Each row is a point on a landscape with many valleys, with its height.
From any point a ball rolls to the lowest of the 2 points nearest to it. It stops when none of these is lower. Distance is the straight distance between rows; heights are no part of it.
j755 (h 2.27): [123, 164, 131, 161, 123, 142, 127, 141, 176, 116, 141, 134, 142, 192, 132,
 132, 120, 156, 123, 156, 126, 173, 144, 125, 143, 173,  84, 118, 110,  96,
 114, 157]
j429 (h 3.26): [118,  93,  67, 107, 110, 134, 136, 114, 120, 118, 134, 138, 127,  97, 133,
 133, 144, 107, 119, 108, 141,  96, 118, 147, 128,  63, 128, 136, 127, 114,
 139, 120]
j91 (h 4.81): [138, 168, 167, 118, 175, 134, 122, 143, 169, 126, 145, 161, 204, 168, 103,
 133, 108, 153, 143, 117, 128, 130, 133, 112, 116, 190,  85, 125, 117, 124,
  92, 117]
j90 (h 1.65): [ 82, 129, 205, 135, 132, 178,  89, 161, 161, 125, 119, 122, 132, 166, 121,
 148, 111, 119, 152, 131,  80,  99, 138, 103,  86, 176, 134, 149, 100, 130,
 121, 124]
j896 (h 5.31): [122, 116,  86, 162,  93, 108, 143, 122, 107,  97, 117, 132, 100, 120, 139,
 120, 138, 141, 113, 158, 148, 165, 117, 136, 159,  86, 127, 127, 138, 107,
 140, 161]
j141 (h 4.09): [127, 108,  72,  87, 135, 141, 141, 116, 134, 102, 165, 174, 158,  95, 126,
 130, 145, 116, 131, 109, 160,  98, 131, 130, 137,  97, 108, 139, 103, 110,
 126, 100]
j770 (h 0.16): [ 88, 119, 150,  96, 136, 108, 130, 115, 114, 108, 174, 143, 144, 112, 117,
 101, 133, 112, 135,  88, 168,  93, 153, 109, 102, 165, 123, 152, 103, 121,
 146,  88]
j311 (h 5.60): [160, 116, 113, 103, 147, 157, 126, 129, 172, 141, 117, 130,  96, 123, 148,
 132, 115, 105, 140, 100, 120,  84, 112, 140,  88, 106, 157, 134, 143, 175,
  84,  88]
j112 (h 5.11): [118, 134, 142, 148, 134, 146, 112, 146, 137, 165, 116,  85, 102, 165, 149,
 158, 110, 133, 127, 144,  85, 122, 124, 147,  83, 133, 142, 152, 138, 140,
 108, 142]
j399 (h 1.50): [ 89, 142, 179, 118, 141, 114, 113, 130,  81, 123, 156, 143, 152, 109,  96,
  98, 155, 131, 142, 110, 149, 132, 169, 105, 101, 210, 131, 144, 100, 110,
 180, 136]
j233 (h 1.73): [ 84, 104, 144, 135, 111, 108,  96, 127, 101, 153,  95,  85, 111, 115, 118,
 118, 141, 110, 127, 121,  99,  42, 117,  93, 147, 137, 164, 141, 128, 151,
 166,  76]
j982 (h 0.86): [ 96, 133, 163, 107, 146, 103, 120, 129, 104, 114, 179, 148, 132, 109, 120,
 101, 140, 135, 147,  96, 170, 111, 174, 117,  84, 205, 126, 156,  95, 121,
 162, 121]
j669 (h 6.07): [161, 111,  86,  84, 141, 156, 121, 155, 168,  99, 129, 154, 112, 100, 165,
 154, 127, 123, 140, 125, 141, 119, 145, 155, 133,  89, 153, 143, 155, 115,
 126, 166]
j733 (h 1.83): [ 60,  98, 145, 166,  81, 106, 115, 139,  64, 145,  68, 103, 142, 154,  90,
 127, 173, 125, 133, 134, 107, 117, 117,  94, 153, 140, 145, 128, 128, 120,
 179, 120]
j593 (h 3.82): [185, 129,  92, 122, 152, 112, 162, 110, 103, 119, 147, 165, 148,  75, 118,
 115, 137, 140, 122, 137, 157, 178, 108, 129, 170, 117, 123,  96, 117, 129,
 116, 135]
j152 (h 7.40): [ 73, 111, 147, 121, 111, 143, 115, 147, 153, 109, 144, 117, 107, 152, 148,
 126, 124, 119, 134, 110, 138, 106, 164, 125,  58, 145, 111, 159,  99, 108,
 122, 130]
j47 (h 4.54): [164, 127, 120, 178, 103,  96, 148, 112, 125, 120, 125, 139,  97, 150, 120,
 122, 140, 122,  94, 145, 124, 197,  82, 128, 162, 121, 124,  83, 134, 112,
 124, 142]
j330 (h 2.40): [133, 160, 208, 123, 150, 158, 100, 129, 170, 121, 124, 154, 196, 159,  97,
 148, 110, 141, 151, 120, 100, 116,  92,  95, 136, 158, 120, 127, 122, 136,
 110,  94]
j73 (h 1.48): [124, 138, 187, 119, 142, 138, 125, 138, 151, 140, 144, 123, 163, 149, 116,
 129, 113, 132, 122, 130, 119, 142, 146, 115, 107, 162,  94, 128,  98, 103,
 120, 137]
j409 (h 1.23): [166, 152, 122, 116, 159, 143, 127, 141, 174, 127, 138, 134, 151, 134, 143,
 128, 107, 157, 132, 157, 143, 168, 155, 133, 131, 136,  83, 118, 111, 103,
  89, 171]
j78 (h 1.82): [150, 158, 124, 151, 134, 158, 124, 144, 186, 128, 134, 117, 142, 180, 145,
 137, 109, 166, 127, 164, 110, 156, 156, 137, 121, 146,  78, 122, 117,  96,
  94, 169]
j83 (h 1.81): [135, 152, 165, 130, 130, 138, 139, 135, 144, 152, 137, 118, 133, 147, 122,
 139, 109, 135, 115, 141, 113, 157, 138, 126, 132, 146, 108, 128, 125, 113,
 117, 142]
j594 (h 3.08): [ 91, 124, 155, 151,  73,  87, 142, 139,  41, 107, 114, 128, 149, 125,  98,
  78, 156, 136, 125, 148, 124, 155, 154,  93, 160, 156, 126, 114, 134, 123,
 159, 153]
j990 (h 4.20): [146, 131, 153, 170, 101,  90, 140, 103, 123, 130, 116, 144, 136, 163,  93,
 129, 145, 111, 100, 132, 111, 180,  75, 109, 174, 142, 122,  85, 123, 112,
 136, 126]
j76 (h 2.23): [150, 153, 130, 127, 130, 123, 154, 127, 129, 139, 135, 129, 117, 116, 130,
 127, 113, 140, 114, 143, 133, 162, 136, 129, 151, 126, 124, 124, 138, 122,
 122, 142]
j993 (h 2.71): [165, 144, 113, 121, 126, 133, 148, 129, 124, 134, 122, 118,  91, 103, 148,
 124, 117, 134, 126, 146, 138, 161, 142, 150, 139, 104, 146, 127, 157, 133,
 135, 162]
j616 (h 5.64): [112, 110,  93, 134, 101, 126, 122, 127, 109,  80, 122, 132, 125,  90, 155,
 122, 130, 133, 126, 153, 167, 152, 138, 150, 156,  69, 130, 127, 133,  95,
 155, 184]
j856 (h 2.94): [ 91, 114, 117, 159,  87, 103, 132, 145,  70, 160,  99,  88, 102, 133, 139,
 128, 134, 140, 126, 143, 105, 144, 140, 133, 122, 113, 136, 130, 146, 119,
 154, 157]
j625 (h 2.57): [139, 151, 188, 109, 150, 143, 121, 124, 151, 145, 136, 139, 167, 142, 103,
 140, 108, 129, 130, 115, 112, 118, 105, 108, 137, 153, 125, 123, 130, 136,
 109,  89]
j685 (h 6.91): [133, 144,  45, 137, 122, 144, 148, 127, 154, 102, 137, 173, 118, 156, 132,
 146, 143, 143, 123, 134, 133, 140, 117, 135, 173, 118, 111, 125, 127, 117,
 116, 103]
j842 (h 4.52): [147, 155,  97,  90, 162, 129, 155, 138, 145, 132, 156, 167, 149, 113, 130,
 132, 116, 137, 139, 115, 149, 125, 138, 124, 150, 141, 112, 136, 130, 132,
 103, 101]
j696 (h 2.85): [151, 127,  72, 165, 115, 106, 162, 106,  94, 131,  99, 113,  71, 134, 104,
 120, 145, 134, 102, 141, 121, 129, 105, 132, 157, 108, 157, 107, 157, 156,
 150, 119]
j296 (h 1.45): [155, 112, 163, 105, 138, 107, 122, 144, 147, 140, 142, 116, 114,  91, 166,
 121,  99, 102, 144, 126, 132, 131, 180, 133,  90, 128, 117, 133, 107, 132,
 110, 164]
j449 (h 7.08): [114, 141,  88,  95, 164, 146, 102, 141, 141,  63, 164, 172, 141, 109, 152,
 123, 130, 158, 157, 132, 206, 130, 174, 144, 135, 139, 118, 155, 111,  97,
 146, 151]
j819 (h 4.32): [148, 129,  58,  79, 161, 142, 144, 132, 137, 105, 161, 194, 154,  99, 139,
 139, 139, 142, 151, 121, 155, 121, 138, 129, 160, 122, 113, 139, 114, 122,
 117, 113]
j435 (h 1.10): [162, 124, 155, 170, 139, 151, 109,  88, 137, 160, 101, 104, 146, 174, 105,
 133, 141, 129, 103, 117, 101, 151,  44, 145, 137, 124, 143,  97, 148, 163,
 124, 104]
j705 (h 1.84): [ 90, 137, 125, 153, 111, 133, 136, 128, 127, 145, 120, 113, 111, 183, 122,
 154, 134, 141, 120, 146, 114, 135, 107, 122, 137, 146, 123, 150, 131, 112,
 140, 118]
j173 (h 5.30): [120, 129, 134, 142, 143, 136, 113, 125, 118, 172, 107,  77,  91, 155, 137,
 152, 122, 129, 127, 133,  88, 110, 105, 139, 102, 133, 168, 145, 154, 162,
 129, 109]
j633 (h 2.32): [ 95, 128, 127, 141, 104, 123, 134, 140, 110, 152, 120,  99, 103, 149, 143,
 143, 123, 135, 124, 139, 113, 132, 135, 136, 113, 126, 125, 149, 130, 110,
 145, 144]
j805 (h 3.61): [115,  99, 111,  95, 118, 126, 132, 128, 137, 111, 145, 137, 130,  93, 149,
 130, 127, 104, 130, 103, 150, 115, 137, 141, 104,  80, 116, 140, 118, 108,
 120, 133]
j701 (h 3.02): [158, 124, 181, 109, 136, 118, 135, 125, 119, 167, 126, 104, 125,  93, 136,
 112, 111, 103, 123, 102, 114, 138, 135, 137, 104, 118, 135, 107, 139, 146,
 117, 124]
j279 (h 2.45): [ 85, 114, 153, 151,  76,  97, 144, 132,  57, 129,  94, 122, 141, 133,  86,
 103, 159, 126, 123, 136, 118, 124, 134,  94, 160, 145, 137, 117, 135, 120,
 173, 124]
j307 (h 4.74): [153, 148, 132, 149, 143, 174, 118, 148, 183, 142, 116, 140, 158, 164, 136,
 147, 102, 149, 141, 133, 109, 106, 100, 130,  82, 122, 122, 113, 153, 150,
  61, 101]
j365 (h 2.68): [160, 106, 103, 114, 125, 152, 144, 106, 141, 147, 128, 138, 145, 108, 127,
 132, 143, 115, 107, 114, 130, 154,  92, 156, 114,  81, 114, 103, 128, 129,
 101, 114]
j93 (h 2.20): [171, 113, 118, 102, 140, 148, 141, 133, 157, 139, 130, 132, 138, 103, 143,
 134, 129, 124, 121, 121, 135, 154, 122, 154, 101,  82, 113, 117, 132, 123,
  98, 157]
j602 (h 5.72): [172, 122, 115,  97, 156, 165, 128, 144, 187, 132, 117, 164, 125, 126, 147,
 142, 108, 118, 154, 106, 122,  96, 131, 130,  78, 108, 135, 125, 147, 169,
  55, 106]
j797 (h 3.52): [152, 124, 160, 142, 119, 114, 145,  91, 104, 158,  95, 110, 138, 119,  93,
 119, 144, 115,  98, 108, 111, 154,  76, 129, 156, 119, 134,  76, 147, 145,
 139,  98]
j383 (h 3.57): [143, 150, 110, 115, 134, 138, 141, 111, 136, 153, 127, 119, 110, 119, 109,
 130, 118, 117, 115, 116, 118,  89, 121, 120, 157, 133, 148, 123, 149, 154,
 131,  71]
j217 (h 2.92): [153, 176, 149, 155, 136, 136, 137, 125, 159, 135, 124, 157, 149, 182, 105,
 152, 118, 143, 118, 126, 100, 158,  99, 116, 174, 162, 119, 106, 145, 137,
 109, 104]
j338 (h 4.43): [110, 141, 133, 148, 108, 103, 131, 125,  80,  82, 147, 132, 135, 107, 129,
  87, 128, 155, 125, 170, 176, 172, 157, 116, 152, 148, 112, 121, 108, 108,
 154, 169]
j836 (h 7.32): [126, 111, 162, 131, 104, 106, 118, 153, 114, 159, 113,  87,  95,  97, 167,
 125, 114, 101, 136, 113,  98, 127, 164, 148,  88, 117, 133, 127, 128, 140,
 128, 148]
j591 (h 6.33): [131, 154,  95, 113, 135, 131, 117, 146, 132,  73, 139, 143, 121,  93, 155,
 127, 108, 151, 152, 166, 186, 147, 165, 142, 169, 121, 142, 142, 125, 107,
 146, 168]
j160 (h 4.51): [177, 137,  92, 141, 140, 187, 130, 126, 171, 148, 115, 152, 150, 159, 133,
 143, 135, 143, 135, 129, 115, 131,  83, 153,  88, 106, 122, 101, 149, 158,
  72, 107]
j851 (h 1.72): [178, 133, 142,  97, 162, 134, 129, 137, 157, 144, 144, 127, 142, 105, 142,
 128, 104, 132, 126, 134, 141, 153, 151, 137, 105, 119,  98, 120, 114, 118,
  93, 170]
j282 (h 6.50): [120, 166, 115, 127, 112, 119, 133, 144, 103,  93, 149, 135, 101, 104, 150,
 105, 113, 147, 147, 171, 162, 139, 181, 125, 161, 144, 136, 152, 132, 115,
 160, 162]
j959 (h 2.65): [133, 168, 154, 163, 123, 138, 132, 133, 176, 128, 135, 151, 162, 200, 111,
 151, 122, 142, 123, 136, 106, 166, 110, 114, 156, 175, 100, 110, 124, 116,
 114, 136]
j304 (h 3.37): [173, 127, 127, 106, 152, 105, 157, 110, 104, 147, 151, 143, 162,  71, 116,
 109, 127, 124, 120, 118, 154, 164, 114, 134, 141, 119, 111, 102, 123, 129,
 113, 132]
j739 (h 6.19): [156, 131,  86,  85, 152, 150, 110, 162, 162,  84, 138, 163, 129,  93, 168,
 147, 112, 142, 147, 152, 167, 136, 160, 147, 163, 111, 151, 141, 146, 105,
 129, 173]
j372 (h 3.18): [151, 157, 151, 151, 133, 147, 118,  98, 163, 139, 111, 143, 153, 171,  92,
 146, 129, 133, 115, 120,  97, 134,  63, 113, 174, 146, 137, 102, 139, 150,
 114,  85]
j468 (h 2.00): [ 85, 147, 195, 119, 134, 137, 115, 125,  95, 122, 126, 144, 157, 127,  71,
 121, 164, 116, 151, 124, 121, 147, 151, 102, 122, 199, 122, 136,  98, 106,
 188, 129]
j416 (h 0.98): [105, 117, 106, 101, 127, 136, 125, 116, 149, 127, 143, 122, 122, 114, 126,
 125, 122, 106, 117, 102, 131,  60, 113, 113, 128, 119, 132, 139, 115, 140,
 120,  62]
j801 (h 1.91): [172, 129, 157, 104, 133, 102, 130, 137, 125, 146, 130, 106, 111,  66, 163,
 106, 113, 109, 142, 126, 133, 149, 172, 151, 107, 112, 134, 119, 133, 139,
 122, 171]
j726 (h 1.16): [ 68,  98, 164, 145, 105, 117, 105, 133,  83, 160,  82,  89, 134, 137, 115,
 136, 148, 122, 131, 121,  90, 109, 104, 108, 132, 133, 143, 129, 126, 124,
 159, 109]
j565 (h 6.65): [105, 147, 106, 124, 112, 123, 142, 133, 120, 109, 149, 137, 107, 129, 139,
 117, 122, 141, 133, 140, 158, 132, 158, 126, 145, 131, 118, 156, 131, 106,
 151, 131]
j848 (h 7.21): [102, 117, 174, 131,  87,  98, 117, 160,  89, 155, 125, 106, 111,  94, 145,
 112, 128,  86, 150, 118, 100, 101, 168, 122, 111, 157, 148, 139, 130, 147,
 151, 116]
j377 (h 2.36): [ 82,  84, 101, 130, 129, 105, 102, 117, 111, 148, 107,  71, 110, 132, 150,
 141, 135, 117, 125, 114, 110,  89, 100, 131,  89,  90, 152, 143, 132, 148,
 124,  98]
j15 (h 3.17): [148, 125, 121, 124, 120, 128, 145, 126, 120, 157, 114, 100,  98, 109, 147,
 124, 126, 123, 118, 119, 118, 145, 125, 159, 110,  93, 147, 123, 153, 141,
 133, 146]
j320 (h 2.22): [137, 152, 226, 109, 172, 144,  99, 139, 156, 128, 134, 144, 190, 145,  96,
 146,  95, 128, 154, 112, 104, 112, 128,  94, 106, 175, 113, 131,  99, 142,
 107, 128]
j825 (h 1.32): [101, 110, 127, 117, 125, 120, 104, 119, 134, 144, 120,  98, 102, 117, 136,
 124, 123, 104, 120, 106, 112,  45, 106, 109, 126, 126, 153, 147, 124, 153,
 134,  65]
j139 (h 1.75): [135, 123, 170, 166, 136, 140,  94,  94, 123, 156,  79, 103, 136, 169,  95,
 149, 149, 137, 118, 129,  78, 135,  52, 120, 161, 130, 158, 117, 140, 149,
 146, 104]
j251 (h 4.25): [157, 134,  94, 146, 128,  92, 160, 111, 101,  90, 153, 170, 133, 103, 116,
 105, 138, 137, 112, 152, 158, 182, 104, 111, 182, 130, 113,  95, 115, 113,
 125, 129]
j283 (h 5.82): [118,  94,  87, 124, 119, 154, 106, 137, 118,  66, 139, 161, 138,  83, 155,
 138, 137, 131, 128, 149, 170, 131, 138, 158, 173,  71, 156, 130, 144,  92,
 158, 179]
j231 (h 2.34): [ 99, 149, 192, 132, 119, 130, 133, 122, 107, 130, 108, 145, 144, 143,  72,
 139, 147, 120, 142, 140, 102, 145, 126,  95, 166, 176, 124, 130, 114, 118,
 177, 125]
j757 (h 1.90): [139, 114, 134, 156, 137, 132, 125, 101, 111, 170,  92,  84, 117, 156, 120,
 135, 143, 130, 108, 123, 102, 152,  72, 156, 117, 109, 144, 108, 153, 158,
 131, 115]
j873 (h 3.83): [130, 138,  76, 125, 107, 112, 147, 109, 113, 141, 123, 114,  99, 105, 115,
 121, 128, 116, 111, 125, 128,  79, 130, 124, 158, 113, 148, 130, 148, 148,
 149,  99]
j615 (h 2.59): [125, 169, 198, 146, 128, 138, 122, 120, 136, 129, 118, 147, 162, 166,  80,
 155, 132, 126, 143, 135,  91, 165, 118, 103, 164, 183, 109, 121, 102, 114,
 153, 139]
j498 (h 7.42): [116, 105, 153, 124, 114, 125, 123, 139, 139, 154, 119,  95, 106, 120, 160,
 135, 111, 108, 123, 103, 107, 120, 128, 141,  79, 107, 134, 132, 120, 136,
 109, 133]
j413 (h 4.59): [137, 142, 107, 147, 123,  99, 140, 122, 111,  79, 154, 157, 134, 120, 127,
 106, 130, 149, 125, 165, 179, 187, 128, 117, 172, 142, 103, 112, 106,  97,
 134, 149]
j502 (h 5.62): [130,  87,  71, 114, 115, 142, 118, 131, 122,  88, 135, 147, 123,  79, 154,
 138, 140, 118, 132, 126, 146, 100, 140, 164, 155,  66, 162, 140, 161, 106,
 160, 168]
j907 (h 7.06): [155, 132,  54, 145, 116, 119, 158, 109, 121, 104, 132, 163,  95, 126, 117,
 128, 144, 135, 109, 141, 136, 139, 112, 123, 184, 109, 128, 110, 136, 126,
 132, 110]
j597 (h 2.46): [152, 128, 140,  98, 138,  97, 137, 132, 107, 129, 153, 120, 147,  69, 148,
 102, 110, 126, 139, 132, 157, 151, 158, 136, 121, 124, 121, 125, 113, 117,
 133, 164]
j868 (h 5.39): [130, 111,  49, 123, 116, 127, 123, 128, 125, 106, 123, 128,  90, 109, 150,
 150, 138, 121, 133, 134, 132,  86, 133, 164, 141,  77, 170, 157, 164, 128,
 159, 152]
j944 (h 3.44): [160, 134,  92, 164, 133, 125, 156, 107, 116, 143, 102, 116,  78, 158, 118,
 136, 140, 137, 104, 140, 116, 161,  88, 148, 140, 115, 146, 110, 159, 152,
 131, 127]
j118 (h 4.89): [159, 116,  80, 177, 100,  91, 146, 117, 108,  92, 118, 152,  80, 129, 127,
 115, 150, 131, 105, 156, 136, 183,  85, 131, 163,  91, 128,  87, 138, 109,
 127, 151]
j536 (h 2.21): [111, 120, 150, 137, 129, 133, 109, 100, 122, 156,  92,  92, 129, 145, 104,
 139, 139, 131, 112, 126,  93,  98,  69, 113, 150, 127, 148, 127, 138, 141,
 144,  84]
j244 (h 1.85): [112, 112, 232, 138, 141, 175,  78, 152, 156, 131, 109, 117, 141, 137, 121,
 142, 101, 105, 147, 115,  65, 102, 128,  98,  92, 160, 145, 143,  95, 154,
 107, 131]
j386 (h 3.73): [ 90,  99,  97, 173,  84,  73, 137, 140,  43, 147,  79,  85, 113, 143, 129,
 122, 155, 145, 125, 144, 112, 127, 131, 117, 138, 101, 147, 121, 157, 147,
 148, 148]
j930 (h 5.10): [121, 115,  42, 149, 105, 112, 137, 117, 100, 102, 109, 124,  85, 123, 137,
 136, 143, 137, 126, 148, 140, 112, 125, 144, 157,  71, 158, 149, 163, 127,
 156, 154]
j442 (h 2.70): [139, 115, 111, 144, 139, 122, 134, 114,  93, 164,  94,  71,  88, 140, 141,
 129, 140, 125, 124, 123, 109, 149, 112, 170,  99, 103, 157, 120, 163, 165,
 147, 134]
j869 (h 6.82): [105, 131, 119, 102, 122, 106, 125, 130, 112,  94, 175, 147, 129,  91, 145,
  96, 128, 119, 151, 118, 185, 106, 172, 135, 122, 132, 124, 162, 120, 116,
 155, 133]
j415 (h 7.47): [100, 116, 137, 116, 117, 142, 126, 145, 162, 130, 136, 112, 119, 145, 149,
 138, 111, 118, 131, 121, 122, 111, 134, 132,  80, 118, 113, 152, 113, 113,
 102, 132]
j897 (h 5.83): [154, 101,  90,  85, 141, 162, 133, 142, 180, 116, 133, 166, 129, 115, 146,
 150, 127, 108, 143, 108, 127,  96, 126, 137,  88,  90, 134, 138, 132, 141,
  79, 121]
j211 (h 3.38): [143, 153, 122, 128, 139, 149, 134, 111, 152, 148, 122, 131, 138, 150, 100,
 142, 125, 130, 107, 120, 110, 108,  86, 118, 166, 137, 133, 116, 146, 148,
 115,  66]
j881 (h 2.93): [146, 124, 157, 104, 162,  88, 145, 125,  97, 150, 161, 130, 174,  75, 124,
 105, 114, 132, 131, 111, 155, 147, 128, 128, 117, 146, 103, 117,  98, 118,
 122, 148]
j576 (h 6.78): [ 99, 136,  77, 140, 104, 132, 149, 125, 132, 109, 138, 142, 104, 157, 130,
 135, 135, 142, 119, 143, 146, 130, 122, 130, 157, 123, 111, 148, 132, 105,
 139, 114]
j149 (h 2.12): [100, 119, 123, 139, 122, 111, 114, 104, 110, 152,  92,  94, 126, 126,  92,
 124, 144, 127,  98, 123, 110,  66,  89,  95, 169, 126, 147, 125, 132, 144,
 164,  76]
j984 (h 2.06): [124, 118,  43, 171, 136,  97, 139, 102,  97, 138,  96, 100,  83, 161, 112,
 149, 156, 135, 103, 154, 120, 122,  96, 128, 144, 105, 155, 130, 150, 153,
 145, 114]
j489 (h 4.91): [130, 137, 148, 147, 138, 163, 116, 147, 171, 145, 122, 106, 131, 164, 147,
 155,  99, 144, 131, 133,  99, 108, 111, 133,  68, 124, 128, 132, 138, 143,
  76, 127]
j865 (h 3.87): [109,  99,  95,  90, 129, 149, 134, 128, 158, 103, 158, 160, 152, 118, 136,
 135, 132, 109, 128, 103, 153,  98, 125, 127,  93,  99, 104, 140, 100, 114,
  95, 102]
j48 (h 3.15): [152, 116, 133, 140, 119, 128, 140,  96, 130, 158, 117, 118, 150, 128, 111,
 124, 142, 114,  93, 112, 121, 162,  75, 140, 137, 104, 118,  89, 134, 129,
 113, 105]
j410 (h 4.16): [158, 143,  71, 117, 111, 108, 156, 104,  98, 117, 137, 142, 114,  71, 108,
  98, 137, 114, 116, 125, 140,  97, 143, 125, 171, 101, 146, 121, 150, 153,
 148, 120]
j276 (h 7.10): [104, 128, 153, 119,  86,  95, 124, 146,  94, 126, 153, 118, 118,  90, 149,
  96, 125, 103, 150, 127, 137, 105, 184, 125, 112, 146, 131, 151, 124, 130,
 151, 136]
j969 (h 1.05): [114, 112, 182, 106, 133, 114, 127, 143, 141, 136, 149, 115, 129, 116, 146,
 122, 105, 105, 133, 111, 128, 123, 172, 121,  85, 154, 110, 138,  95, 123,
 114, 140]
j700 (h 3.84): [ 94, 130, 147, 147,  86,  96, 123, 135,  39,  87, 134, 118, 150, 102, 121,
  63, 141, 149, 129, 162, 151, 167, 174, 108, 150, 151, 114, 109, 119, 127,
 153, 179]
j104 (h 3.88): [140, 126, 180, 167, 104,  91, 141,  98,  91, 146,  85, 122, 138, 137,  80,
 130, 153, 115, 107, 120,  94, 168,  82, 111, 176, 128, 137,  76, 143, 133,
 156, 120]
j341 (h 2.86): [100,  88,  84, 118, 115, 125, 122, 112, 124, 135, 119, 101, 113, 114, 145,
 141, 140, 106, 122, 103, 127,  93, 105, 146, 104,  72, 138, 140, 131, 129,
 128, 108]
j36 (h 2.09): [126, 154, 147, 115, 166, 143, 117, 153, 185, 114, 147, 140, 166, 167, 133,
 120, 108, 158, 147, 136, 140, 123, 182, 119,  81, 176,  74, 128, 100, 105,
  87, 149]
j590 (h 7.30): [ 97, 133, 143, 113, 138, 147, 105, 148, 153,  95, 164, 126, 114, 145, 151,
 115, 126, 139, 137, 121, 157, 124, 201, 129,  69, 163, 100, 158,  93,  96,
 131, 153]
j892 (h 1.80): [132, 132, 183, 120, 162, 153, 109, 146, 168, 123, 151, 117, 153, 169, 119,
 116, 112, 142, 141, 133, 114, 124, 188, 119,  82, 186,  87, 130,  81, 101,
 108, 156]
j639 (h 1.71): [ 77,  93, 140, 134, 103, 107, 117, 128,  94, 156, 102,  85, 124, 127, 139,
 130, 137, 117, 121, 111, 108, 111, 112, 127, 107, 109, 130, 127, 127, 120,
 142, 104]
j17 (h 2.05): [142, 129, 226, 127, 158, 159,  95, 152, 166, 129, 126, 131, 161, 148, 114,
 145,  79, 119, 146, 120,  92, 101, 149,  95,  83, 179, 122, 129,  96, 152,
  87, 134]
j478 (h 4.27): [174, 139, 100, 131, 140, 172, 147, 112, 152, 153, 116, 136, 117, 154, 127,
 138, 131, 138, 119, 125, 118, 144,  91, 156, 122, 111, 129, 106, 151, 155,
  96, 110]
j867 (h 0.64): [105, 125, 132,  86, 142, 120, 131, 120, 146, 117, 159, 143, 139, 118, 122,
 115, 118, 107, 132,  98, 149,  81, 131, 103, 115, 145, 126, 148, 105, 131,
 119,  67]
j213 (h 7.20): [108, 148, 111,  99, 159, 141, 107, 145, 162,  89, 166, 152, 132, 138, 153,
 117, 130, 161, 140, 126, 184, 136, 189, 136,  99, 156,  95, 157, 102,  94,
 130, 151]
j715 (h 1.39): [ 99, 110, 201, 129, 130, 152, 106, 155, 154, 135, 136, 109, 129, 146, 134,
 133, 105, 105, 132, 119, 100, 108, 167, 112,  73, 168, 117, 134,  85, 127,
 108, 139]
j111 (h 4.53): [ 96, 103,  60, 169,  88,  80, 135, 125,  61, 116,  97, 100, 103, 131, 134,
 119, 155, 143, 126, 148, 133, 111, 135, 132, 145,  71, 147, 141, 161, 137,
 155, 162]
j212 (h 4.67): [140, 161, 138,  95, 173, 125, 139, 147, 158, 136, 154, 159, 164, 137, 131,
 131,  98, 144, 145, 118, 145, 125, 149, 118, 117, 170,  98, 137, 120, 129,
  87, 118]
j525 (h 2.77): [158, 140, 183, 108, 151, 136, 129, 125, 143, 160, 132, 123, 139, 122, 122,
 129, 102, 113, 121, 107, 115, 120, 120, 123, 114, 133, 136, 119, 134, 146,
 102, 103]
j746 (h 6.95): [112, 133,  79,  96, 146, 130, 122, 128, 118,  70, 176, 175, 141,  92, 141,
 109, 136, 135, 157, 119, 200, 104, 163, 137, 150, 119, 128, 160, 120, 107,
 155, 132]
j579 (h 6.97): [102, 136, 148, 118, 109,  98, 105, 142,  96,  97, 169, 130, 118,  87, 153,
  88, 131, 119, 159, 138, 165, 114, 202, 133, 101, 160, 129, 161, 111, 124,
 164, 156]
j798 (h 1.09): [104, 126, 100, 174, 122, 101, 131, 108, 111, 149, 100, 101, 100, 178, 111,
 158, 143, 134, 107, 150, 108, 129,  86, 120, 144, 129, 151, 139, 147, 137,
 140, 110]
j381 (h 3.94): [190, 137, 101, 148, 147, 160, 154, 115, 141, 144, 108, 130,  93, 156, 129,
 127, 135, 137, 114, 132, 124, 182,  96, 175, 128, 107, 128, 102, 160, 151,
 116, 146]
j761 (h 5.95): [150,  94,  63,  91, 137, 172, 129, 138, 166, 111, 133, 164, 129, 116, 150,
 167, 148, 122, 137, 119, 120, 103, 121, 157, 117,  79, 145, 137, 143, 121,
 112, 139]
j628 (h 5.47): [147, 123, 133, 121, 147, 146, 119, 121, 141, 161, 110,  96,  91, 136, 140,
 130, 117, 115, 131, 113, 108,  97, 104, 150,  98, 113, 165, 136, 152, 171,
 109,  95]

Where does a ball stop that starts at each point below?
j685 | j798
j212 | j726
j616 | j409
j907 | j798
j525 | j969
j112 | j798
j413 | j969
j283 | j798
